Points, in no order, along strands that fork, close into loops and pass close to each other.
Two points are linked if the straight distance between their rows is under 65.2.
Z501: [-12  28  -7   2   0 -20 -21 -19 -12 -35  20  33 -12 -31  22 -27  47  22
  21 -31 -28   4 -40  -2   7 -35  34  13  11  -5   7  19]
Z736: [ 31   1   4   3 -11   8   4  55 -23   1  18  21   1   0  11 -24  -3  18
   1 -17  -1   2   1 -67 -27 -22  33   9  37   1  -9  31]
Z776: [  8  26 -13  -4  18  11  -1 -50   9  -9   3   8   4  26 -14  11 -16 -22
  -4 -15 -17  -1  14  25  33 -23 -10  -6   3  10   7 -32]
Z732: [ -5 -25   7   1   4  -1  13  13   5  12 -18 -16  -6  36 -12   0  -8 -21
 -11  15  48  -3  -3   9   3  13 -18 -25 -20  11  -6 -29]
Z36: [ -4   1  -2   6   0  -7 -13  -3  -1 -15  11   8  -6 -14   2 -10  28  10
   5 -11 -17   7 -20  -6   2 -10   5   4  14  -4 -10  15]
Z385: [-48 -25   6  15   0 -27   0   6   4 -10  -8 -27 -10 -27   1   9  34  23
   0   2  26  -5 -27  19 -32  20   3  -6  -7   7 -18 -11]
Z93: [ 35  24  -3 -11  15  19   6 -35   5  10  15  13   7  10  -3   2 -36 -21
   1  -9 -50   3  35  19  36 -10 -13  16   6   0  20  -5]
Z67: [-29  14  -9  -1  -3   4 -13 -19  -3  -3  -5 -12  -2  45 -27  20 -25 -29
 -12 -32  51 -11 -14  -3 -10 -21   3 -31  -5  28 -11 -55]
Z49: [ 35  -2   5  -8  -7   4  -3  33 -14   1  20  13   5 -31  20  -8   9  26
  17  -7 -30   8   2 -45  -9 -15  31  23  45 -18  -4  42]
Z712: [ 31  24   6  -4   8  13  10 -10  13   1  16  30  -3 -11  11 -30  11  -2
  17  18 -67   2   3  15  38  12 -41  21 -21 -19  20  26]
Z830: [ 34 -36   3  10 -12  18   3  76 -11  19   5   1   2  20   2 -13  -7   6
  -1  -1  13 -10  13 -68 -33   9   2   3  12  -8 -15  12]
Z750: [-28  26 -12  -4   6 -16 -22 -52   4 -35   4   4  -5 -18   0  10  21   9
  -5 -25 -12  -3 -13  15   0 -23  18  -7  13   5   0 -12]
Z509: [-25   9  -3   4 -10 -14 -16  -2 -15 -17  15   7  -1 -21   0  -7  25  15
   4 -27   2   4 -25 -19 -13 -20  30  -3  18   7  -8   0]
Z271: [  0   8   4   5   7 -11  -1  -7  13 -20   0  15 -13   4  -4 -25  47   8
   7   8 -15  -1 -32  17  21   2 -27  -1 -24  -9  -1   4]
Z538: [ 14  16  -6   0   1   0  -9  -5  -5 -11  22  24   2 -15   0 -21  29   7
  12 -11 -42   4 -11  -8  17 -18   7  11  25 -10   1  21]
Z58: [ 40  26  -4   2  17  23   9  -8  -8   5  28  38   8  30  -5 -30 -36 -37
   9 -21 -37 -17   9 -20  32 -27  -9   8  13   7  14 -17]
Z371: [ 34  -3   7  -3   0  22  13  24   8  30  15  10  -5 -23  12 -21   4   9
  12  34 -45  10  10   2  20  35 -38  33 -14 -32  27  45]
Z989: [  3  48 -20  -2  17  14  -8 -65   6  -9  -4   5  12  44 -18  23 -45 -33
  -8 -28  -9   3  33  26  36 -35   3  -5  14  14   8 -32]
Z889: [  0  38  -5   9   0  12 -14   7 -20 -13  19  31   0  38 -27 -39  -1 -25
  -2 -37  11 -16 -34 -29   8 -45   2 -12   0  22  -2 -36]
Z357: [-40 -34   3   9  -6 -32  -6  -1   3 -14  -8 -26  -6 -63  22  31  32  31
  11   9   4   8  -3  25 -33  26  24  18  12  -7  -8  18]
Z864: [ 19 -22   3 -27 -10  -1  -1  -9  12  16  -2 -33  20 -23  13  46 -34  23
  -7  22 -21  24  60   2  -3  22  22   9  24 -13   7  29]
Z741: [  0  28  -9   8   6  -8 -21 -10  -6 -35  19  38 -14 -19  15 -37  55  24
  25 -22 -38   3 -45   1  10 -30   8  16   8 -15  -3  26]
Z229: [ 16 -25   9  -1   2  17  28  48   3  38 -26   3  -7  28   4 -17 -17 -27
 -10  36  43  -2   4   9  10  22 -45 -10 -44   1   8  -7]
Z878: [-64  41  -9   2  -7 -22 -25 -52   2 -36 -10 -14  -5 -13 -12  17  18   2
   0 -39  21 -17 -31  14 -25 -24  23 -24  -5  37  -8 -57]
Z144: [ -7  15  -1  -7  -4 -14 -13   2 -19 -12  20   6  10 -47  29   1   7  29
  18 -37 -12  17 -17 -33 -21 -26  70  21  43  -5  -1  37]
Z139: [-28  19   1  12  -8 -12 -24   6 -12 -18  15  18 -10 -12  -1 -23  36  12
  12 -26  10  -5 -48 -19 -17 -26  25  -5   4  14 -15  -3]
Z475: [  3   0  -3 -23  -4  -8  12 -42   9  14 -17 -22   0 -19   5  24 -16   7
 -23  40 -13  22  41  54  24  20 -15  -1 -15 -15  27  25]
Z352: [  3 -15  13  12   1  -6  19  38  15   5 -30  10 -24  10  -2 -34  37   0
   5  39  11  -6 -55  11   1  31 -51   7 -47 -15  -8  25]
Z689: [-39 -37   4   9 -11 -18   2   4  -5   9 -19 -48   3  10 -12  42 -26  -4
 -15  -1  76  -5   6  13 -40  21  10 -33  -5  20 -11 -43]
Z38: [  1 -29  12   3  -2  -7  26  49   7  23 -46  -3 -15  16  -1 -25  24  -7
   0  49  35  -7 -40  16 -10  37 -55  -1 -56  -6  -7  23]
Z532: [-46  28 -16  -2  -5   1 -24 -45  -5 -13  -8 -19   8  27 -28  30 -29 -23
 -10 -40  46 -15  -1  -1 -18 -25  24 -29   8  30 -13 -63]
Z285: [  9   3  -2 -16   6  -5   3 -54  15  -1  -5 -17  10 -13  -6  40 -27  -1
 -10   7 -28  22  45  32  22  -3   5  -2  11  -8  14  11]
Z94: [ 19  32   0   1  26  13   2 -27  12 -15  15  34  -2  33 -10 -35   8 -23
   9 -12 -35  -8 -18  17  42 -12 -35   0 -15   1  10 -23]
Z459: [-16  45 -25  -3  14  10 -12 -74   2 -19  -5  -2  14  32 -22  31 -39 -25
 -12 -28  -2   0  24  23  21 -40  15  -6  24  17   2 -28]
Z562: [-29 -49  12  20  -9 -19  -4  40  -2   2  -4 -33 -11 -36  18  17  29  24
  10  14  19  -3 -18 -10 -51  32  14  13  -1  -6 -24  19]
Z455: [ 39 -28   2 -16 -13  18  11  36  -4  36   3 -12   4   8  13  19 -44   0
  -5  29   2   9  53 -13  -3  22  -6   6  -5  -8  10  11]
Z938: [ 34 -20   3 -21 -13   9   3   1   3  20   4 -19  18 -12   5  40 -38   9
  -8  12 -13  13  59 -11  -3   8  17   7  21 -12   4  21]
Z469: [  9  18   6   7  20   2  15   7  17 -10 -16  27 -15  28  -8 -46  36 -11
   7  18  -8  -9 -46  21  30  16 -60  -2 -44  -6   2 -12]
Z686: [ 13 -11  -2 -26 -10  -6  15 -31   7  28 -19 -32   6 -12   6  36 -40   2
 -18  41  -7  20  57  45  19  16 -12   2  -6  -6  26  24]
Z338: [ -5  23   5   9  13   2  -8   7   7 -19   6  25 -11  30 -19 -42  33 -11
  14 -18  -2 -11 -45  -9  21 -11 -37  -7 -20   9  -6 -24]
Z557: [-50 -15  -2   3   0 -23  -6 -25   2 -11 -14 -37   9 -23  -6  39  -2  12
  -9 -14  33  -2   6  21 -36  15  21 -21  11  14  -9 -27]
Z249: [-17  -3 -11  -8  -3  -3  -5 -46   1  -6  -6 -27  28   6 -17  52 -45  -7
 -10 -21  22   6  41   8  -9 -11  28 -10  25  10  -8 -17]
Z896: [  4  23  -6 -11  14  -6  -4 -56  17 -21   6   5  -1 -13   3  10  19   8
  -1  10 -50  13  18  44  36  -1  -6   0   0 -12  13   6]
Z366: [ 42 -13   5  -1   6  32  16  23   0  36   6  15  -2  31   5  -1 -53 -31
  -4  10   0  -7  43 -13  17   4 -22   1 -14   5  20 -17]
Z405: [  5   8   2 -13   7   3  23   9   9  12 -35  19  -4   9   6 -35  21 -13
   2  47  -6  -2 -21  47  33  33 -67   9 -56 -15  27  21]
Z438: [ -7 -18   0 -25 -11 -13  14 -23   2  20 -28 -31   5 -27  13  20  -4   6
 -17  56   2  14  33  63   6  44 -23   0 -22 -12  24  41]
Z915: [-52 -25   2  10   9 -36  -1 -25   9 -22 -14 -36  -5 -67  23  40  38  37
   6  15   5   5   6  54 -25  28  23   4   6  -6  -2   4]
Z632: [ -1  21 -16 -12  12  -8  -9 -73   9 -26  -3  -5  21 -22   0  42 -15  13
   1 -18 -36  17  34  25  14 -29  29   1  35  -6   9  16]
Z819: [ -6  26 -20 -13  15  -9 -11 -78  11 -30   1   1   7 -15   3  26   4   8
  -6  -7 -45  14  21  44  32 -22  14  -1  16  -8   9   3]
Z723: [ -8 -34   8   8 -16  -6 -13  43 -16   5   6 -10   7 -23  16  11   3  21
  -2  -8  14   5   1 -43 -44   3  36  10  30   1 -23  22]
Z302: [ 19   4   7   0  11  15  24   7  10  21 -10  11  -6  29  -5 -23  -7 -24
  -4  20  -5   0   2  21  32   9 -40   0 -29  -4  13 -10]
Z672: [-17 -10   2   7 -16 -12 -17  22 -16  -3   7 -13  13 -26   5  17  -1  15
   2 -23  15   4   1 -36 -42 -13  49   6  33  10 -13   6]
Z713: [ 33 -34  13  15  -8  13  15  74   1  26  -1   7 -17  -4   0 -21  16   7
   4  27  -8  -9 -12 -33 -17  27 -27  15 -24 -23 -13  33]
Z377: [-47  -8   7  14   8 -26  -3 -25  10 -26 -13 -22  -9 -21   5  12  36  18
  -3   5  17  -5 -27  34 -14  14   1 -17  -5   5  -8 -12]
Z17: [ 11  12  11  -3  16  12  25  18  10   6 -25  34 -12  30   0 -45  25 -21
  12  33  -2  -6 -37  23  30  27 -72   6 -51  -9  12   5]
Z813: [-16  15   7  18 -12  -7 -24  35 -21 -10  19  25 -17 -14   9 -35  40  20
  17 -26   3  -1 -59 -39 -24 -25  31   6  13   1 -18  15]
Z652: [-52  16   0   9  -6 -14 -27 -29  -1 -23  -3 -18   1  -6 -11  15  13  -1
  -4 -32  27 -12 -26   7 -26 -11  20 -22   5  25  -5 -41]
Z6: [-20  14   5  -8 -13 -22 -13  -2 -23 -24  11   0   3 -56  22   5  11  29
  12 -29   0  10 -20 -22 -32 -18  83  23  32   6  -7  19]
Z183: [ 39  10  -2  -8   8  27  16  -6   2  22  13  14   3  22   0   0 -46 -26
  -1   4 -26  -8  37  -1  30  -1 -17  11   0   1  12 -11]
Z283: [ 16  30  -4  -1  11  -1  -9 -17  -2 -17  27  40  -5 -24  10 -31  36  16
  22 -15 -59   7 -20  -4  27 -26   4  16  22 -16  10  27]
Z587: [-31 -20   6  13  -1  -9  -7  12   4  -3  -5 -17  -3   5  -8   5  22   6
  -6  -2  35  -9 -28   0 -20  16  -7 -17 -12   6 -17 -15]
Z312: [ -7  -5   1  -2  17  -1   8  -3   9   1 -11  -6 -12  37  -8  -6  -5 -18
  -5   2  35  -1 -11  17  12   3 -24 -25 -17   9  -4 -30]
Z983: [-28 -42   9  13  -4 -22   1  22   8  -3  -5 -30  -6 -52  20  21  35  26
  15  15   6  10  -8   5 -47  37  24  15  10  -8 -14  25]
Z847: [ 12 -31  -3   0  -5   5  -1  27  -9  12   8 -11  10  22  -9  17 -30  -4
  -9  -3  26  -2  28 -40 -17  -1  10 -11  10   8  -9 -17]
Z494: [ -6  13   9   9  16  -2   3  21  12 -14 -12  22 -16  42 -15 -38  37 -10
  10  -2  16 -13 -50   1  22   2 -43  -6 -33   0  -9 -24]
Z408: [ 29 -15  -5 -12   2  11   8  -1   4  22   1 -12  12  22  -6  30 -48 -14
  -6   6   8   3  51  -3   0   1   7  -5   7   1   8 -14]
Z355: [  0 -14   4   6  -2  -2  -7   8   6  -4   6   3  -8 -14   1 -10  27  18
   4   6  -9   7 -12  -6   1   8  -3   5   6 -14 -16  15]
Z826: [-44 -39   3   8 -15 -22   4  -1   0  -1 -18 -54   7 -17  -1  43  -9  12
 -15   4  54  -1  15  21 -38  32  11 -21   7  11 -11 -28]
Z931: [-40  47  -9   0  -5 -20 -28 -50  -8 -49   8  15  -6 -34  12 -12  31  15
  11 -41  -6  -2 -42   9 -12 -39  47  -6   4  16   0 -19]
Z188: [  1  25  -7  -8  14  -9   6 -51  19 -18  -8   5 -11  -8   3 -11  31  11
  -4  25 -39   7  -2  48  39   5 -26  -8 -19 -16  12   6]
Z564: [ 35  34 -11   7   9  22  12   4 -24   1  32  33  13  26 -11 -31 -39 -27
   3 -33 -25 -12   5 -40  19 -39  10   6  26  13  13 -16]
Z141: [ 18  -6  10  10   1   8  13  31  13  10  -2  17 -17  -3   0 -27  31   4
  13  23 -19   0 -25  -5  10  21 -34  18 -24 -18  -4  30]
Z324: [ 19  29   1   7  20  16   5 -18   0  -5  24  32  -1  34 -13 -33 -11 -28
  11 -24 -35 -16 -10  -4  38 -21 -18   4   2  11  11 -22]
Z799: [-55  48 -10   3 -11 -22 -31 -61  -4 -43  -6  -1  -3 -37   2   9  24   7
   6 -40   5 -10 -33  16 -22 -34  45 -12  -1  24   0 -39]
Z698: [ 37 -10   0 -20 -10   6   4  11  -7   8  14  -5  21  -9   7  20 -32  12
   1   0 -27   8  40 -33   0  -9  25  10  43  -7   1  19]
Z645: [-18  -2   2   2  -8 -11 -19  -5 -11  -7   9  -5   7  -7  -6   5  -1   3
  -9 -24  16   1  -6 -22 -20 -17  30  -9  23   9 -11  -6]
Z861: [ 18 -10   1 -17  -5   6  20 -14   8  35 -16 -19   4  13   7  34 -57 -18
 -17  29  10  18  61  39  18  11 -15  -2 -19  -7  26   4]
Z544: [ 19 -12   3   8  -8   9  -6  40  -9   8  12  12  -6  11  -8 -20   9   3
   4  -5   4  -6 -10 -41  -8  -7  -1   4  14  -5 -12  12]
Z304: [ 16 -43   2  12 -18   7 -10  75 -15  15  11  -5   6  11   6   1  -2  13
  -6  -8  22  -8   8 -68 -50   8  21  -5  20   1 -17  10]
Z987: [ -2 -18  -1 -14 -12  -4  18   9   4  28 -40 -11  -6 -11   9   0  17  -1
 -12  63  10   7  -3  46   6  46 -47   8 -41 -15  17  46]
Z287: [ -4 -38  13   4  -7  -7  21  41   6  24 -42 -14 -11  15  -4 -11  13  -4
  -6  46  50  -6 -27  17  -9  39 -41  -9 -39  -1  -8   7]
Z9: [ -2 -28   1  11 -23   5 -11  60 -24   7   9  -2   8  19  -3  -5 -16   5
 -11 -22  40  -7   1 -64 -46  -5  31 -15  16  14 -21  -5]
Z527: [ 31 -26  -5  -2  -9  21   5  39  -5  20   3   0  11  29   2   5 -38 -15
  -3   0  19  -4  38 -41 -12   2   5  -5  10   5  -5 -12]
Z994: [ 28   7   4  -1   1  18  15   9  15  10  10  26  -5 -14   5 -37  21   0
  13  24 -54   3  -4  10  31  28 -46  26 -27 -30  21  35]
Z351: [-16 -15   3   4   8 -12  10 -20  10  -3 -17 -17  -8  -1  -4   4  18   9
  -9  22  11   5  -4  31   7  22 -16 -14 -15  -4  -3   1]
Z298: [-16 -23   2  14  -5   4  -7  29  -3   1  -2  -6  -5  11 -14  -5  16  -2
  -5  -9  36 -10 -25 -24 -21   2   1 -13  -2   7 -21 -12]
Z761: [ 43 -21   6  -8 -13  20   9  44   2  30   8  -4  -2  -5   9   4 -23   1
  -2  31 -15   7  35 -27  -1  25 -12  19  -1 -21   3  32]
Z969: [  7  -1  -4 -19  -3   4  18 -40   8  30 -26 -25   4  17   5  35 -50 -30
 -21  34  20  13  59  60  26   5 -18 -12 -17   5  21  -5]
Z770: [ 22 -11  14  -6   7  20  26  35   7  33 -13  10  -7  27  -2 -25 -12 -29
  -1  32  15  -3   0  11  18  27 -46  -1 -42  -2  13  -7]
Z453: [-23  10   5  10 -12 -17 -23  24 -25 -20  20  22 -13 -41  26 -26  37  23
  18 -28   5   3 -50 -31 -32 -20  56  22  11  -2 -13  25]
Z164: [ 15 -37   7   8  -5  12  16  58   0  29 -23  -3 -12  28   0 -14   2 -15
  -5  31  53  -7 -13  -5  -9  30 -30 -11 -37   1 -13  -6]
Z872: [-54  -3   6  13 -11 -14 -20  -4  -8 -16   0 -22   2 -16  -8  16  18   7
   0 -27  40 -14 -30  -5 -39  -4  21 -11  -3  25 -16 -33]
Z334: [  6 -42   5   7 -11   2  -4  47  -1  11   2 -17  -2 -28  16  14   9  21
   5  13  -2   4   4 -32 -38  22  20  12  18 -14 -23  36]
Z572: [-37  12  -5   2   8 -19 -17 -42  11 -31  -5 -13  -5 -23   1  13  27  16
  -5  -8  -4   0 -14  28   0   0   6  -8   2   5  -4 -17]
Z503: [-28  52 -21  -5  -3   7 -18 -72  -2 -17  -7  -3  15  22 -26  28 -32 -15
  -8 -41   9  -2  15  13   4 -43  25 -12  20  24  -3 -35]
Z217: [ 41 -18  -2  -9 -12  14   2  32 -10  15  12  -1  20  12   6  13 -36   1
  -1   0  -7  -2  45 -51 -10  -5  23   3  28   4   3  12]
Z591: [  5   2   4  -9   3   1  23   7   9  15 -32   1  -8  -6  -1 -17  23   1
  -6  45  -5   1 -17  42  23  36 -52   6 -41 -19  21  32]
Z731: [-44 -20   8   6 -16  -7 -14   8  -5   4 -12 -37   8  12 -13  26 -18  -7
 -16 -22  70 -14  -8 -11 -41   8  16 -29  -8  21 -15 -50]
Z985: [-11  21  -8  -6   4  -9 -14 -39  -4 -19  14   3   8 -11  -2  16  -3  13
  -2 -24 -15   8   1  -2   1 -27  28  -3  32   1   2   6]
Z916: [-60 -12  -1  11   9 -37   3 -34  13 -33 -25 -31  -8 -44  14  23  42  28
   1  22   5   0 -12  56 -18  26   2  -8 -11   0  -3 -10]
Z911: [ 40  -9   6 -11  -6  20  14  35   3  33   9   7  -1 -17  10 -13 -14   8
   3  33 -36   9  27 -15   9  33 -28  25 -12 -24  16  39]
Z950: [ 15   5  -1  -9  -5  -4  -6  17 -16  -4  17  10   9 -37  20   6  -3  27
  12 -11 -24  14   3 -38 -11 -25  51  21  50  -8  -1  43]
Z472: [ 12 -10  -1 -23  -7  -4   5 -39  10   7  -6 -33  19 -29   3  55 -30  18
 -12  21 -25  26  60  24  12  10  20   6  15 -12  10  27]
Z299: [-12 -29   8   1  -6 -17  10   2   9  14 -27 -24  -9  -9   1   1  18  12
  -9  34  18   8  -8  25  -8  40 -14  -6 -24  -7  -8  16]
Z887: [ 12  15 -10 -13   9   3  -1 -36  -1 -13  13   6   9 -10  -3   8 -10  -3
   2 -16 -34  10  20   5  25 -25  16   4  31  -2   8   5]
Z852: [  6 -36  14  13  -9   0  -1  48   8  13  -2 -15 -12 -24  14   1  28  24
   5  22  -2   2 -12 -17 -26  27  -2  16  -4 -24 -20  37]
Z868: [ 22   7  -7   9   9  24   5  40 -19  16  19  22  -1  56 -19 -25 -32 -34
  -3 -29  25 -23   5 -43   5 -29  -4 -10   3  20   3 -37]
Z60: [ 21 -23   2   1  -1   6   0  23   1  14   7  -3  -3   3   3  -4  -1   6
   3   8   1   4   5 -20  -5  12  -5  -3   6  -7  -8   6]
Z505: [ 28 -20  12  17  -3   8  11  53  12  13   2  15 -19 -12   6 -28  27  15
  13  27 -12  -6 -26 -17  -4  26 -33  23 -25 -26  -8  38]
Z212: [-55 -13   9  14 -20 -16 -15   5  -4  -6 -11 -34   7 -15 -14  24   8   5
  -8 -25  53 -11 -20  -8 -50  10  18 -17   4  29 -14 -45]
Z668: [ 31  23  -7  -6   8  10   2 -39   1  -1  13  12  18   6  -6   9 -33 -11
  -2 -13 -44   5  36   8  32 -28   8  11  30   0  13  -2]
Z518: [  5 -13  -6 -10  -3  -1   1 -17   6   7  -2 -20  15  19 -10  38 -39  -7
 -13 -10  13   7  39  -4   4  -9  17  -9  19   4  -4 -13]
Z361: [ 10  16   1  -8  18  12  16 -20  12   9 -13   7 -10  39  -9  -7 -12 -30
  -7  13  -1  -1   6  37  41   2 -36  -7 -26  -1  15 -25]
Z964: [ 14   7   5   2   5  11  13  17  15   8   1  25 -14  -7   1 -37  30   5
  12  29 -32  -3 -24  11  22  29 -46  18 -38 -30  12  31]
Z218: [ -3 -18  -4   6  -4   5  -6  26  -4   5   7  -8   3  24 -16   2 -16 -10
  -7 -11  34  -7   5 -26 -15  -4   5 -14   2  10 -15 -19]
Z962: [ 31  -9  -2   8  10  27  10  35  -5  19  10  22   5  55  -5 -11 -40 -40
  -1 -15  20 -20  20 -32   7 -13 -15  -9  -9  14   5 -36]
Z311: [-21   0  -9  -8  -5  -3  -6 -48   2  -9  -7 -29  30 -13 -11  55 -43   7
  -4 -21   4  12  40   5 -12 -23  44  -6  40   7  -7  -4]
Z52: [ 12  26   0   0  14   2   2 -25  12 -13  12  20  -6   9 -10 -29  22  -4
   9  -2 -35   2 -17  18  33  -5 -28   4  -8 -11   3  -3]
Z800: [-44  35 -19  -2  -8   1 -22 -60  -4 -15  -9 -16  22  19 -25  39 -38 -21
 -10 -42  35  -5  10   7 -16 -31  35 -20  20  30  -9 -49]
Z752: [-10 -29   6  13   1  -9  -3  18   6  -3  -4  -5 -10 -20   7  -2  33  21
   8  17   3   3 -19   0 -15  22   3   6   1 -13 -20  23]
Z264: [  3  28  -2  -6  18   8   5 -38  11 -12  -4   1  -3  34 -15   2  -7 -24
  -5  -4  -7  -4   3  36  37  -9 -23 -10 -22   3   8 -31]
Z488: [ 34  32   0   4   1  16  11  23 -28  -3  33  26  13  16  -3 -31 -32  -9
   3 -28 -19  -4   8 -57   6 -41  17   6  35  14   8  -1]
Z190: [-29  18  -2   4 -12 -23 -19   5 -27 -29  18  13 -11 -49  25 -12  37  26
  23 -29  -8   5 -46 -19 -25 -17  71  27  16   0  -8  23]
Z929: [ -4   9 -11 -18   2  -6  -6 -59   8 -13  -4 -19  32 -25  -2  51 -31   9
  -2 -18 -21  17  42   6  -2 -22  46   3  47  -6   2  14]
Z447: [ 32  27  -2  -8  13  16   9 -24   2   5  21  33   1  -6   6 -25  -2  -8
  13   8 -75   3  12  12  45   3 -19  25  -5 -14  26  17]
Z486: [ 32  24   1   0  -5  11  10  38 -27  -3  26  23  11   6   5 -28 -22   5
   1 -21 -10   0  -1 -61 -10 -39  28   5  38   8  -2  10]
Z764: [ -8  29  -2   9   5   7 -17   5  -7 -19  15  29  -8  30 -18 -39  24 -12
   4 -29   6 -17 -47 -16  13 -26 -12 -13  -7  10  -6 -23]
Z735: [ 13  30  -6  10   2  22  -2  32 -21   1  25  29   5  47 -21 -42 -23 -30
  -5 -39  13 -21 -14 -42   8 -39   2 -12   7  24   1 -34]
Z859: [  9  35   2  -4  17  -1  12 -37  18 -18 -11  18  -8  -3  11 -33  36   4
   1  30 -41   3 -17  50  43  13 -48   6 -39 -17  20  10]
Z244: [-12 -26   0 -12 -15 -19  17  -6  -4  17 -36 -26  -1 -30  17  13  16  15
 -14  59   6   5   9  51  -6  47 -25  10 -27 -14  13  49]
Z35: [ 41 -17   3  -9  -4  21  13  18   5  37   6  -6  10  26   3  22 -58 -19
 -10  16   3  -1  60 -13   9   8 -10   0  -4   6  18  -5]
Z806: [-31  42 -12  -2  -5 -23 -31 -40 -13 -41  17  23  -3 -40  18 -13  40  25
  14 -35 -20  -5 -39   4  -1 -34  45   8  10   2   3   3]
Z261: [ 32  32   0 -10  15  15  14 -42   7   6  16  25   2   8   3 -10 -19 -18
   7   6 -68   2  25  25  48   0 -23  19  -7 -11  33   2]
Z122: [-14   0   4  -1  12 -11  -2 -20  15 -16  -6  -2  -9   5  -6 -10  31   7
  -7  11  -2  -2 -23  28  14   6 -20  -8 -17  -6  -3  -7]
Z211: [ 10 -29   5  -4   0  12  21  34   5  38 -22  -6  -5  42   1   4 -27 -28
 -15  30  61   0  11   7   7  12 -31 -31 -30  10  -3 -28]
Z922: [-45 -40   9  25  -5 -21  -2  40  -1  -8  -4 -30 -10 -28   9  11  35  20
   9   7  35  -6 -30   0 -54  28  10   9  -6   9 -30  -3]
Z422: [-20   8  -2   0  17   4  -8 -12   1  -2  -6 -10  -8  47 -25  10 -11 -29
 -11 -15  40 -10  -8   7  15 -12 -11 -27 -12  21  -2 -48]
Z427: [ 31 -35   7  16  -8  15   6  79  -4  23   0   2  -3   7   0 -15   2   2
   0  11   7  -8   7 -49 -22  17 -11   8  -2 -16 -15  18]
Z468: [ 23  -8   1   8  -5   5  -6  47 -16   4  17  18   2  -5   7 -20   9  10
   9 -10 -12   2  -9 -49 -19 -15  21  14  28  -8 -14  29]
Z794: [ 33 -14   0   3   7  24  14  32   3  26   5  10  -4  49  -5  -2 -50 -37
  -4   0  26 -13  37 -18  12  -2 -16 -13 -16  17   6 -36]

How many points has the smallest loop of links through each point below? Write - if it is on no loop.
Z813: 14
Z334: 9
Z459: 16
Z983: 8

A piece is all that can be reached along the links. How many separate loops has the piece of each point below (a circle has one, a figure eight two, a Y none), and how many tips (points with one link)?
Z261: loops 2, tips 4
Z872: loops 2, tips 2
Z229: loops 1, tips 1

A fork is a point with three links, a tip a point with one. Leave the first point through the second and follow the links. Name the first fork or tip that comes.
Z49, Z950: Z509
Z859, Z188: Z35
Z422, Z67: Z229
Z52, Z94: Z468
Z405, Z591: Z969
Z889, Z735: Z366
Z217, Z698: Z285
